A landscape with many valleys, sampled at points; each row gives a point and its height.
From any point a ball rolls to the lowest of the 2 points nearest to it. It stops when none of these is lower. Distance is the straight distance between rows; heights are no part of it.
j14 height 171: 11	-12	11	-20	4	-22	-1	-26	-9	3	1	5	-6	-18	-11	5	16	2	-12	-7	-10	6	10	14	4	-5	13	23	0	19	19	-30	1	-18	-13	-11	-6	-5	23	-21	-11	30
j886 height 698: -6	-23	16	18	2	0	11	-21	-29	14	5	0	8	10	15	-7	-15	-2	5	20	-14	11	-18	-19	24	10	4	0	-9	9	-16	-15	-14	1	-33	-1	3	-7	5	-3	-12	-16
j900 height 819: 9	-29	19	8	10	0	-12	-22	-1	17	-7	12	10	1	13	-6	-7	-18	-16	21	2	-13	2	4	-12	-6	-18	-1	-2	22	5	-19	-13	-6	-5	-5	-17	11	-8	1	20	-20
j388 height 583: -2	27	-11	2	2	3	3	-1	-14	-20	-17	-4	12	7	-8	9	27	12	4	-13	-13	19	-15	-21	20	-2	5	-2	6	-5	-17	-19	-13	15	-1	-11	1	-1	-5	10	-1	3
j150 height 285: -10	14	-26	-30	2	13	-14	0	26	-4	-12	-2	-4	17	8	-3	2	0	2	-13	-25	-18	26	13	21	-8	21	-1	0	-8	17	6	24	-16	15	-22	12	22	11	-2	0	28
j124 height 511: -30	-8	-6	-9	-17	8	3	12	-3	4	19	-2	23	16	16	4	0	3	-12	5	-13	-12	-11	9	20	8	2	-26	-21	-1	-21	18	-12	16	10	-10	33	14	-3	9	-8	5
j144 height 560: 4	-12	8	18	20	12	0	8	-28	0	19	-6	3	14	11	0	-10	-11	-11	-6	6	-23	-13	-2	-16	4	5	-10	-6	28	8	-15	1	4	-4	-28	-4	7	-11	-15	2	-16
j353 height 215: 14	8	-10	-6	-15	0	3	5	-26	-26	10	-8	8	-6	3	22	18	12	18	-9	15	10	11	1	-24	-5	-16	4	9	-3	-6	-14	1	18	-37	10	-5	13	0	4	-31	5
j263 height 447: -4	38	-8	0	9	19	-5	-12	14	8	-16	24	-10	-34	-8	19	3	6	15	-3	-8	-5	14	-9	2	14	31	15	31	-13	-4	16	0	-1	20	-22	0	-2	9	2	25	-6
j26 height 208: -13	-1	-10	-32	-2	4	-19	14	16	14	-5	-2	-14	33	25	-14	6	-4	-16	-15	-15	-11	6	18	20	-14	11	-27	-5	5	17	2	20	-7	23	-38	13	7	-11	3	-5	34
j644 height 824: 7	36	9	23	14	42	-1	20	8	-1	-4	10	-8	10	13	-14	5	-5	-14	-8	-12	-12	-4	-12	0	-22	7	-17	9	15	-7	-5	23	-19	32	-39	-1	19	-31	-14	7	-15
j444 height 290: 15	-45	-7	-19	19	-3	-12	-10	-17	36	14	-16	7	21	21	-24	-12	-28	-16	-2	3	-6	-10	9	-13	-5	-14	-21	-5	25	19	-8	-4	-1	-11	-10	12	17	-14	-8	6	-7
j552 height 311: -5	-16	-34	4	-16	30	-12	-9	19	-18	-14	-2	30	6	-8	3	1	20	-14	11	2	2	19	2	27	-18	-30	5	-1	2	-8	-1	1	-17	24	23	1	-7	18	17	12	5
j178 height 754: 14	-8	15	12	22	-10	-3	-9	-20	12	-5	-7	-8	16	8	1	0	-3	8	0	2	-36	-6	-18	1	-1	-8	18	3	17	21	-1	-2	-29	5	-7	-24	7	12	-27	14	2
j210 height 462: 10	-13	-21	-11	-13	22	-7	10	-12	-24	7	-10	2	28	18	-15	-6	-21	0	-2	5	-3	6	17	0	-5	-6	-16	11	8	7	1	25	-13	3	9	15	33	-7	6	-21	-13
j875 height 677: -4	16	14	7	9	-10	-5	17	-23	11	1	1	-13	31	11	-3	8	-19	13	-14	-4	-4	-15	-14	28	5	-3	3	15	18	11	4	2	-9	25	-8	4	4	-14	-6	4	-7
j657 height 53: 13	-32	9	11	7	-15	3	2	-18	12	10	1	10	18	7	-9	-27	-7	21	9	1	2	-9	-16	-15	31	-34	14	-26	17	10	12	-1	-8	-11	25	2	-9	4	-29	-1	22
j953 height 614: 14	19	2	-13	-10	1	14	-2	-8	-6	11	8	-17	-17	-13	0	9	-16	2	20	1	22	-11	0	10	5	24	24	18	-3	2	0	12	6	-30	7	41	11	14	-13	-11	5
j551 height 351: -8	22	-7	-23	-11	-22	-8	12	-13	3	31	-23	-1	-14	-5	22	25	-5	1	2	9	21	-12	-4	4	5	-4	3	-24	-16	-11	10	-22	28	-22	23	34	-2	2	5	-20	24
j715 height 249: -19	13	-23	-14	4	-9	-12	-2	-8	-5	18	-5	10	-6	-6	2	6	2	-4	12	20	7	-24	-11	-13	-7	-3	-5	-12	-18	-2	9	-6	25	-17	1	34	-6	12	11	-6	17
j115 height 618: 5	9	5	9	-6	-16	-7	9	0	5	-12	-18	21	3	-12	22	-4	10	8	-3	24	5	-5	-16	-20	-11	-35	-17	-12	-5	13	8	-11	3	0	32	-21	-22	-3	-4	-13	7
j871 height 607: 7	-28	13	-2	-2	-14	11	-21	-11	-10	6	3	20	-1	13	-31	-6	14	4	-6	2	12	-8	6	4	-6	-3	-17	-14	9	4	-20	4	-10	-16	7	-11	-17	-10	7	-3	4
j591 height 340: 9	-1	20	-17	-20	-17	13	-5	-15	-21	0	-7	-14	-3	-9	14	21	12	8	-11	-5	16	16	15	-7	4	9	23	24	-8	-6	-10	0	3	-26	17	0	12	3	-3	-29	-4
j40 height 538: -12	-6	4	-18	5	9	-11	-1	10	14	11	9	1	-2	-2	-6	10	-15	-26	13	2	-12	3	20	9	-10	13	-4	-8	-11	-5	-1	-12	16	-3	-27	27	17	4	4	14	1
j309 height 498: 5	-23	-8	9	16	5	-11	15	-23	21	15	8	-2	20	20	-16	-20	-16	-26	-1	-3	-21	-4	14	-10	-5	5	-2	-20	36	-2	4	21	-11	13	-32	-28	25	11	-16	2	-15
j247 height 170: -1	-7	0	11	-10	-15	11	-4	-1	9	9	2	-5	7	12	-29	-30	-13	6	10	12	-7	-9	-15	-14	24	-5	0	-3	-18	-3	32	-5	13	-24	37	5	11	12	-21	-21	-5
j731 height 630: 8	-1	11	-12	-11	-8	8	-6	34	-4	-7	36	-3	-16	2	-5	-1	-10	-2	4	-17	-1	7	12	7	3	21	17	19	-13	3	-9	13	-4	-5	-19	-16	-8	-14	-8	18	-25
j89 height 645: 4	-5	-9	4	-4	5	2	-11	2	-13	-12	3	16	4	0	3	4	-5	-5	4	-1	21	1	-5	7	-22	-3	-30	6	-5	-10	-3	-4	11	-13	15	0	-3	2	24	1	-23
j78 height 69: 0	-2	-11	5	13	-1	-4	-10	-14	3	-9	0	-9	-2	9	-13	-36	0	14	4	25	-20	-9	-17	-32	15	8	3	5	-16	7	24	5	14	-3	29	-7	17	22	-6	-17	-19
j739 height 225: -3	36	-15	-7	-17	-17	3	11	24	2	-26	-15	5	-4	-6	4	21	2	4	1	3	24	-12	-15	14	2	-5	-4	2	-30	-6	10	-13	15	-1	12	5	-24	-18	15	19	18
j298 height 286: -10	34	6	-24	-14	-6	3	25	10	5	2	-5	-38	5	-7	14	9	9	12	-12	-4	5	14	4	-4	18	15	5	19	-23	3	5	12	10	16	19	5	24	-8	1	-5	8
j51 height 575: 14	-4	8	1	5	10	13	-6	-13	8	23	-17	-27	-11	-11	13	6	-11	3	13	-7	1	-10	2	21	2	27	16	-5	9	8	-12	2	-4	-19	18	22	-5	23	-18	-9	6
j785 height 161: 14	-27	1	16	7	-13	4	-5	-20	18	6	16	-9	28	9	-24	-37	-26	14	3	5	-5	-11	-11	-1	20	-15	11	-14	4	3	11	3	5	-9	27	-7	3	4	-14	-9	-20
j757 height 508: 15	-15	-10	20	-6	-12	24	-14	-28	-13	18	-20	-12	5	0	2	-17	4	4	2	8	24	-8	-16	-4	0	-16	-6	-13	11	-3	-2	-4	15	-50	27	6	-16	13	-3	-39	9
j698 height 98: 3	38	-2	18	-4	-5	8	16	-16	-8	1	-11	-29	-7	-10	20	5	13	25	-4	-3	-1	-13	-36	-6	17	5	12	14	-23	-11	19	-3	-6	17	20	0	-6	-3	-18	6	-9
j570 height 335: 14	29	-11	9	-3	-13	8	-18	13	-12	6	2	-7	-31	-7	-1	8	-4	13	20	11	20	1	-6	-17	4	17	24	26	-28	-12	20	4	8	-23	17	11	-9	8	-8	1	-23
j620 height 189: 11	31	21	35	6	-1	16	12	4	9	1	-14	-39	-29	-8	11	-8	11	20	9	16	-4	2	-20	-19	16	0	17	18	-9	-1	14	2	1	-2	22	-14	-20	-5	-10	6	-15
j595 height 212: -1	-32	-13	10	-8	19	-10	-22	2	-18	-10	-12	28	16	-2	4	-2	7	-17	11	-8	-3	12	8	16	-31	-18	-4	-3	5	-10	-7	-25	-27	2	-4	-11	-7	22	4	5	-16
j377 height 532: 11	-7	-8	2	-1	8	-6	12	-23	-20	-15	-11	-17	28	10	-12	-12	-3	8	-15	-1	10	7	9	-7	-4	-19	-22	10	-1	5	9	16	-10	8	31	-20	16	0	24	-14	-26
j300 height 376: -6	38	-2	-17	-42	3	-12	20	15	-18	-13	-3	8	-10	-4	19	15	8	18	-12	-11	4	26	-2	-20	19	2	3	8	-19	-3	16	2	9	12	10	-4	16	-9	-3	-15	2
j894 height 703: 14	21	-24	8	1	41	-15	4	0	-16	-12	-15	2	-1	-10	14	8	3	-5	-4	12	-17	15	-7	-2	-14	-10	8	24	0	9	1	-2	-17	46	13	8	25	8	7	8	-4
j456 height 582: 4	0	8	-16	-12	-27	13	-9	12	-25	-2	20	6	-7	-4	2	12	-7	9	-14	-23	20	9	10	27	0	16	28	6	-12	2	-13	-1	-14	-14	-7	-4	-20	4	-7	1	-7
j47 height 510: 3	15	-17	21	10	30	-2	-5	15	-12	-16	-1	30	-11	-10	17	5	-2	-12	4	-8	-1	16	-9	1	-6	-1	2	8	-13	-27	13	-24	9	13	-7	2	-2	0	9	24	-16
j374 height 288: 10	4	-9	11	20	20	-10	-1	-17	-2	-13	7	-11	1	11	-3	-17	-6	-2	9	19	-5	-33	-29	-17	-20	12	-16	11	1	10	2	17	7	8	-20	3	-19	-5	13	5	-21
j520 height 791: -13	19	8	17	5	27	3	-1	21	2	4	11	-3	-10	8	0	5	-9	-22	-1	-4	-22	10	10	1	-22	26	-9	3	14	-3	-2	8	-11	12	-42	-19	-4	-18	-11	19	-20
j607 height 690: -5	-14	0	5	12	1	-4	-24	21	7	-2	13	9	-26	-9	-6	-13	0	-9	19	10	5	2	6	-8	-21	1	11	-3	1	-8	-17	-5	0	-4	-15	-16	-37	-6	15	21	-4
j895 height 356: -7	5	-6	-24	3	14	-7	-2	28	13	-9	15	0	7	20	1	6	6	6	-6	-9	-35	0	-1	2	-11	19	7	14	-3	19	13	20	-18	17	-38	9	23	10	-13	21	11
j527 height 535: 17	-21	11	-7	-13	-16	-4	-7	-14	7	27	-15	-9	-8	-4	-2	9	-17	11	2	-6	22	-14	-1	27	10	-3	11	-10	-6	5	3	-7	-11	-23	29	20	-3	15	3	-12	14
j107 height 321: -17	-13	-2	15	-13	0	5	-13	9	-16	-2	-9	23	-19	-14	25	-11	29	-15	-3	-9	-11	15	-1	-23	13	5	9	-30	-15	-24	-2	-13	16	-12	-14	-3	-14	20	-2	1	-1
j839 height 232: -12	-22	18	-6	0	-12	-7	-2	11	26	4	21	-1	-1	-6	-6	-13	17	-26	15	-7	-14	-4	17	-1	7	-12	6	-11	11	-12	1	-3	-13	-8	-34	-7	-16	-6	-10	39	9
j856 height 430: -1	21	-4	-19	-10	1	12	11	5	-14	-10	-26	25	-1	-5	22	21	27	-6	-23	-3	3	-18	-8	11	-9	-2	-6	-10	-2	4	0	-12	7	11	-23	19	-17	-14	-12	0	37
j294 height 537: 2	-7	2	7	-2	-2	8	3	19	0	-12	-18	3	-15	-9	7	-18	13	19	10	16	-14	12	-8	-37	5	-9	2	-4	-16	14	12	-7	3	5	31	-26	-1	1	4	1	-1
j794 height 594: -11	7	-4	-24	-3	11	-20	10	19	0	-11	5	15	11	-1	4	27	-8	-25	-2	-8	-2	16	16	12	-17	-17	-2	-9	1	3	2	-8	3	10	-17	22	9	-2	20	31	17
j774 height 616: -5	-25	-5	23	9	15	-1	-6	-14	13	6	-1	14	13	27	-13	-27	-7	-21	17	-17	-6	-11	-6	-1	-8	10	-28	0	21	-8	-18	1	0	-6	-13	-11	-2	-14	-11	-11	-31
j790 height 472: -8	-44	0	-16	4	6	-12	-10	2	16	14	3	36	-4	5	-11	-8	-10	-30	7	-5	-4	-6	33	-5	-9	-5	-18	-9	5	-8	3	-18	16	-18	-8	30	18	-3	7	11	-6
j432 height 30: 13	6	-9	9	2	11	-6	-19	-11	-25	-7	-1	12	-25	-11	20	8	15	7	-4	10	-3	9	-9	-34	-6	9	13	3	-8	-3	2	-5	11	-22	0	-5	14	16	3	-16	-6
j56 height 426: -9	36	2	-9	9	30	-2	-3	28	-8	-19	28	-2	-1	4	9	8	-1	0	-7	-18	-13	10	-7	7	6	36	3	14	-6	11	5	25	-5	14	-41	9	10	-3	-12	11	-3
j809 height 758: -13	-3	-4	2	-3	-4	-24	1	18	18	-4	3	-13	-3	6	0	1	-5	-32	4	-8	-14	14	11	5	-34	19	6	0	40	8	-10	19	-19	27	-39	-28	-3	-2	1	16	-5
j18 height 336: 6	50	-9	-1	3	0	0	3	16	-10	-1	-29	22	-17	-20	15	23	15	-4	-21	-10	7	-13	-23	2	-10	-2	3	-8	-17	-18	8	-19	10	15	-15	14	-20	-8	-15	20	13
j945 height 648: 1	-17	2	-8	4	-23	0	-18	20	-15	0	9	17	-19	-19	-18	-4	20	6	-14	10	14	-2	14	10	-19	-5	2	-6	-9	0	-16	3	-4	-9	2	-17	-30	-7	15	9	11
j431 height 259: 12	12	8	28	-16	-12	18	4	12	-5	8	-2	-21	-36	-7	1	-10	4	9	31	23	14	-2	-5	-11	13	6	15	0	-12	-10	4	7	1	-22	34	-4	-27	1	1	6	-7
j287 height 150: -11	-16	-3	-17	10	-3	-25	10	17	5	-1	22	5	-8	-5	-27	1	14	9	-17	6	4	17	30	-12	-1	-23	-11	-12	22	4	-7	29	-14	26	-14	-5	12	-11	16	-4	44
j808 height 574: -25	10	12	-15	-18	-3	7	23	-15	7	19	4	11	16	5	13	8	-5	12	-2	-2	-5	-12	-11	15	22	22	-7	-4	-14	-9	18	-10	8	-3	-1	25	12	-1	-13	-25	10
j109 height 507: 1	-12	6	-16	8	-11	-19	4	8	18	-6	19	-18	-13	-19	-3	4	2	4	-9	-4	-10	31	14	-21	10	-2	17	-2	11	12	-13	6	-2	18	8	-34	17	11	1	-2	12
j705 height 728: -7	-2	3	-6	6	-10	-15	-14	10	9	-17	18	-13	-17	0	-11	6	0	-11	4	9	-4	1	2	0	-21	4	5	-4	8	16	-14	14	-10	16	-25	-29	-13	5	15	12	-9
j143 height 556: 1	-6	17	2	-3	-17	14	-13	-13	8	-10	16	-36	-25	-18	-1	-7	5	0	2	10	-2	12	13	-15	22	23	17	-1	2	7	-14	2	0	3	17	-32	2	18	3	-17	1
j541 height 88: -2	-38	1	4	4	-10	-14	-44	1	-17	-9	2	31	1	-10	1	-4	22	-16	5	-5	15	10	21	13	-12	-24	-6	-19	15	-10	-16	-24	-14	-14	-10	-25	-18	8	12	-1	5
j315 height 384: 4	-32	-3	-3	0	5	1	-10	-18	1	12	-8	18	13	18	-8	-1	-14	-15	-5	10	-3	-4	25	-15	-10	-4	-20	-3	9	7	-10	11	1	-14	7	12	23	-4	12	-14	-11
j560 height 182: 7	-46	8	-12	17	-17	-1	-21	-20	15	16	2	19	11	3	-16	-12	-6	4	-8	3	5	-12	11	-4	20	-25	-2	-13	23	16	6	-6	-11	-16	0	8	9	-10	-19	9	15
j855 height 668: -12	-11	22	-7	-27	-8	4	9	29	-2	-4	18	-10	-3	3	-10	-2	-9	0	-6	-11	5	26	26	17	11	1	-8	9	-10	-14	-11	6	-11	6	-3	-22	7	-16	17	5	-22
j110 height 633: -10	20	13	5	9	11	3	1	-16	-3	-4	3	-3	25	4	4	19	-11	-3	-8	-18	8	-11	0	36	-9	15	-12	12	9	-13	-6	-15	11	3	-15	12	12	-16	11	4	-12
j986 height 562: 14	-32	-8	9	-7	-7	18	-19	-8	-12	4	4	9	1	9	-19	-19	14	5	3	12	5	-10	-15	-18	0	-6	-13	-9	-8	-1	-9	9	1	-46	10	0	-11	10	-2	-17	9
j84 height 450: -11	0	0	-21	-6	-15	-13	-1	23	-28	-15	4	16	-7	-9	2	8	16	11	-7	-18	17	24	27	2	6	-7	1	-15	-16	-7	-7	14	5	4	-1	7	3	-4	13	-21	20
j707 height 437: 4	12	-9	9	9	17	10	7	19	-7	-17	-13	32	-6	-17	11	20	12	-16	-5	9	5	-8	-11	0	-22	-10	-7	10	-10	4	-3	-25	11	16	-5	-3	-19	-10	3	25	3
j479 height 436: 4	13	-15	8	-14	-8	16	1	-20	4	34	-32	-6	-8	-1	28	7	1	-7	-1	12	4	-10	-17	-10	-4	-10	-6	-19	3	-5	7	-17	24	-36	18	25	-16	17	-9	-25	24
j360 height 418: -15	16	-7	30	5	10	12	-11	6	0	7	0	12	-7	-8	22	0	10	-10	7	5	-3	6	-9	-10	5	11	-9	-13	-17	-24	1	-29	26	-13	1	6	-10	11	-6	2	-13
j814 height 448: -19	-25	-17	0	19	4	-13	13	0	31	8	25	2	-5	-4	-16	-16	2	-26	3	3	-17	9	10	-16	10	10	-2	-22	36	-6	12	1	-14	13	-34	-12	24	22	-18	4	-1
j139 height 36: -11	-14	-7	-22	9	-15	-13	14	-8	-7	5	12	-1	17	3	-21	-10	2	5	-15	14	10	-8	16	-16	-1	-21	-17	-18	17	13	-10	14	16	27	0	1	4	-12	36	-9	23
j987 height 744: 10	-10	-10	1	8	14	-17	7	2	13	-6	-15	-10	4	-2	5	-7	-12	6	-8	7	-19	22	10	-18	-11	-15	2	9	2	8	7	1	-8	35	16	-18	29	11	15	12	-15
j838 height 465: 0	10	-3	-19	-20	-8	-6	7	23	-8	-5	1	10	-31	-2	12	-5	21	27	-8	14	-5	16	-11	-23	0	4	2	2	-33	5	13	5	-1	13	11	-6	3	-15	8	7	5
j387 height 631: 13	13	17	22	2	-21	8	22	-34	-20	-1	-18	-57	18	-7	6	2	-3	12	-8	17	6	-10	-5	-11	16	-9	14	27	1	-3	14	16	-4	6	24	-5	-4	-4	-2	-3	-21
j937 height 787: 13	-15	32	17	14	-1	4	-19	-2	24	-5	-5	-7	8	10	-5	2	-10	0	20	-14	-16	0	3	19	0	-5	15	4	13	14	-11	-9	-15	-19	11	-17	5	-6	-22	10	-11
j913 height 184: 1	-7	1	22	26	15	17	-3	-12	15	-8	-2	-20	4	3	-10	-27	-4	-7	15	16	-17	-10	-15	-19	3	4	-14	13	-17	-3	7	2	5	1	6	-11	0	7	7	7	-27
j341 height 310: 10	29	-2	-14	-16	-10	5	17	32	-18	-36	-7	7	-5	3	-7	20	2	15	-6	-10	18	11	-1	8	-6	-2	-1	5	-16	12	-2	13	15	-19	-11	16	-10	-18	13	-1	23
j271 height 158: 3	-22	17	-2	12	-29	10	2	10	34	18	24	-7	-19	-7	-13	-15	11	-3	15	-4	3	4	7	-12	28	2	18	-20	18	-3	-8	4	-10	1	-12	-16	-22	11	-24	22	25
j832 height 727: -2	-32	8	16	-4	-17	26	-34	-7	1	8	3	11	-11	8	-19	-18	2	-2	13	-16	5	-3	10	29	23	9	9	-28	8	-14	-15	-16	1	-37	15	4	-10	13	-27	-23	3
j168 height 509: -2	30	-14	-12	-9	-2	2	-10	-10	-17	-3	-10	12	-13	-3	34	31	4	10	-12	-12	14	0	-25	3	-3	3	9	12	-16	-22	10	-22	18	-27	14	3	6	-1	-13	-13	-1
j692 height 687: 14	9	-4	4	-4	2	-2	21	-9	-7	-14	-29	6	23	-14	9	6	-5	5	-11	15	20	-16	-15	-1	-15	-26	-22	10	-2	17	-3	-16	12	13	35	-20	-15	-9	14	-2	-16
j54 height 200: -1	28	-6	4	3	14	-5	19	-7	-16	-4	-5	-31	4	-5	9	2	4	15	-22	7	9	-3	-13	-14	12	-1	-10	14	-21	-12	21	5	10	23	14	-7	19	-14	4	-1	-20
j52 height 702: -3	1	5	-9	-7	7	4	1	16	9	-7	-7	-18	13	6	-1	8	-4	5	-16	-13	-15	16	11	19	-18	3	-9	15	-11	-2	4	-3	-13	20	9	-24	13	3	17	0	-20
j585 height 373: 7	7	13	-4	-3	-15	28	14	-21	6	9	-21	2	-1	-5	2	19	-2	15	-10	-1	25	-31	-12	19	1	-9	8	4	21	22	-11	-16	-16	7	-7	7	-21	-5	4	-15	18
j538 height 661: -10	-18	12	30	13	11	13	-11	0	4	-5	1	8	13	14	7	-19	-6	-11	24	-10	-7	-23	-14	12	-1	0	-7	-1	9	-14	-13	-21	19	-18	5	-9	-23	-8	-10	13	-22
j792 height 617: 16	10	2	29	24	1	10	8	-39	0	14	-18	-28	-4	-7	-1	-10	-7	5	8	12	-2	-28	-14	-12	8	19	12	0	3	10	-1	6	3	-11	14	18	3	14	-16	-5	-7
j559 height 388: -10	6	-40	10	-4	22	-14	14	9	-11	-4	1	14	16	2	5	-3	0	-9	17	7	6	-2	-19	18	-11	-17	-14	-2	-5	-9	11	8	-9	33	7	3	4	6	23	5	-10
j889 height 624: -14	26	15	-7	-15	-12	4	18	-13	3	12	24	-11	1	-4	9	4	-10	11	11	-6	18	-6	-7	16	27	23	22	8	-9	-2	4	6	10	-9	16	23	20	12	-20	-21	-1
j534 height 243: 1	-7	25	-18	-9	-28	11	-2	-5	19	18	3	-14	9	0	-8	4	-16	-1	1	-6	5	-2	10	19	2	16	3	0	18	17	-32	8	-21	-7	-7	2	-6	5	-10	-9	18
j99 height 449: -10	-7	2	-5	-1	5	-8	5	7	35	1	41	-12	8	-6	-7	8	-1	-3	-7	-4	-27	18	15	-14	16	6	12	-4	19	8	1	22	-17	13	-26	-48	18	14	-24	-1	13
j350 height 416: 14	0	12	2	-11	-11	7	-6	-6	-14	-4	-12	-20	0	-12	6	-4	12	9	5	12	2	2	10	-8	4	-3	5	23	-22	-4	11	-10	-4	-25	39	-3	5	-6	-7	-11	-6
j574 height 124: -11	40	-23	-5	6	-8	-12	5	15	-13	-11	-15	-1	-14	-1	4	6	6	-1	-1	13	15	-8	-16	-18	-2	-1	-14	-10	-33	-4	14	7	32	5	1	9	-22	-5	24	3	17
j884 height 717: 9	15	17	21	22	9	17	-1	-28	8	4	-12	-21	13	-8	13	8	-11	13	-12	-11	-19	-18	-24	17	2	-2	14	11	19	8	-9	-3	-25	3	0	-7	-6	-5	-31	3	-9
j760 height 76: -4	-13	3	-6	-2	-24	11	-5	4	13	13	-1	1	-23	-19	3	0	14	2	-5	-4	-4	-4	5	0	18	14	25	-19	0	3	-10	4	-12	2	7	2	-19	20	-18	-3	34
j411 height 649: 5	18	-18	-6	3	35	-10	29	20	-6	0	-14	5	2	-3	11	22	-1	-22	-5	6	-22	15	5	9	-17	-8	6	1	9	13	-3	-2	-14	32	-10	28	15	-7	9	15	12
j64 height 381: -7	7	-6	-31	-4	-22	-12	0	19	-12	-14	9	-5	-3	1	-23	2	-3	22	-10	-15	7	14	18	12	-2	3	-2	-1	-22	20	2	28	15	5	-11	26	-3	-16	18	-7	39
j852 height 420: 22	34	-12	3	-6	1	9	-19	6	-23	-1	-2	5	-20	-12	23	26	-12	13	6	-8	17	-12	-17	16	-9	5	25	27	-26	-20	11	-9	13	-31	6	13	-3	8	-13	23	-17
j358 height 451: -20	-3	-21	7	-11	29	-9	19	9	-3	6	7	28	21	26	-11	-6	-1	-16	22	1	2	-1	-3	6	4	-15	-23	-4	7	-12	10	1	8	8	7	27	10	-8	15	4	-4
j135 height 196: 1	13	-5	6	-1	12	5	-13	-12	-1	-5	17	8	-26	5	5	-2	17	2	6	15	-28	-1	-14	-22	7	16	0	0	-5	-6	4	9	2	1	-21	-3	1	8	-9	-1	-11
j130 height 856: 16	14	-16	15	7	33	-9	29	1	-10	0	-8	-6	19	19	-14	-8	-21	-3	0	4	-9	7	-6	-4	-21	-12	-9	9	18	9	-13	35	-6	35	-21	13	12	-30	8	12	-17
j179 height 483: 22	-19	13	10	-14	-13	1	-4	6	3	5	-25	-13	10	3	4	-8	-17	23	12	8	14	-2	-6	6	16	-23	7	-5	-5	10	15	-12	-7	-25	57	2	-1	2	-13	-11	5
j288 height 591: -6	-1	23	7	1	-21	10	11	-23	11	-9	6	-47	6	-6	-4	-12	0	11	5	6	3	1	7	-2	21	2	13	9	2	-12	6	4	7	5	22	-25	0	1	9	-13	-15
j725 height 134: -12	-8	-14	-12	-10	3	-8	17	11	13	9	4	-11	30	19	-26	-7	-1	-6	-20	-4	-4	10	15	12	-9	-13	-20	-21	6	3	1	21	6	28	-12	15	4	-9	40	-10	27
j146 height 301: -17	16	7	5	9	7	1	6	9	9	10	29	7	-36	2	1	2	7	0	24	8	-8	7	13	-23	17	30	-1	6	1	3	-4	7	14	10	-33	7	-8	-3	8	5	-9
j634 height 522: -13	-7	5	-16	-1	-16	-8	-5	13	-19	-9	24	20	-8	-20	-1	14	-2	4	-23	-23	16	24	39	25	3	-1	17	-7	4	0	-15	-11	-5	-11	-19	-5	-7	0	12	-12	6
j362 height 588: 4	-5	-3	21	8	11	1	-7	-28	-25	-9	-17	-17	23	5	7	-11	-4	-17	-2	-2	5	-6	1	8	-10	1	-22	4	11	-7	-7	2	2	2	16	-20	-7	5	23	-14	-26
j463 height 375: 0	33	-11	10	25	18	-9	-6	9	0	-15	11	-15	-10	8	-15	-11	-4	14	-1	8	-2	-4	-23	-10	-7	20	-9	27	-12	-6	10	15	-1	29	-20	-5	2	-1	7	19	-21
j380 height 383: -20	-3	9	-1	4	6	-2	22	5	28	3	30	-3	-6	-8	2	-3	5	-4	7	4	-26	5	8	-24	22	20	11	-16	5	2	7	17	7	24	-23	-3	15	13	-9	2	7
j9 height 534: -15	-41	-6	-21	-2	17	-17	10	19	8	29	8	24	0	9	-27	-20	0	-22	-1	4	8	-1	34	-14	-1	-25	-35	-13	9	-8	17	-3	5	-7	5	32	12	-20	18	5	12
j795 height 306: 3	-10	33	-16	-7	-23	14	1	2	19	12	-4	0	18	2	-16	10	-5	23	-12	2	18	-1	12	20	2	-13	3	7	15	17	-18	-20	-17	11	-3	-12	-14	-21	16	-11	13
j216 height 701: 2	-27	1	-1	-3	8	1	-2	-2	1	-15	-23	18	33	1	3	4	-8	-3	-2	-7	13	-5	5	18	-21	-23	-27	7	7	12	5	-25	0	5	23	-14	-11	-9	17	4	-12
j883 height 209: -10	-29	3	3	4	-19	-4	-22	12	-16	-7	13	24	-12	-14	7	-14	29	-15	7	-18	-6	12	12	0	4	-15	10	-24	-8	-20	-3	-20	-8	-8	-19	-7	-26	21	4	18	9
j23 height 441: 9	12	18	-10	-3	5	21	14	-1	2	3	-25	9	1	3	14	20	-1	16	-15	-1	-3	-19	-15	18	-3	4	1	9	-4	-1	-4	-13	-7	0	2	13	-10	-20	-17	6	19

Call two points neighbours if one is among the 2 nearest of the other. Go from one point of each pair to the other, from neighbour to neighbour, staying as low as possible. Name the highest point that can't be avoided.
j657, j139 -> j263
j18, j790 -> j9
j18, j541 -> j23
j78, j657 -> j247
j760, j541 -> j839

Where does a ball stop that starts at each point below?
j644 -> j574
j884 -> j698
j889 -> j541
j987 -> j574
j692 -> j698
j953 -> j432
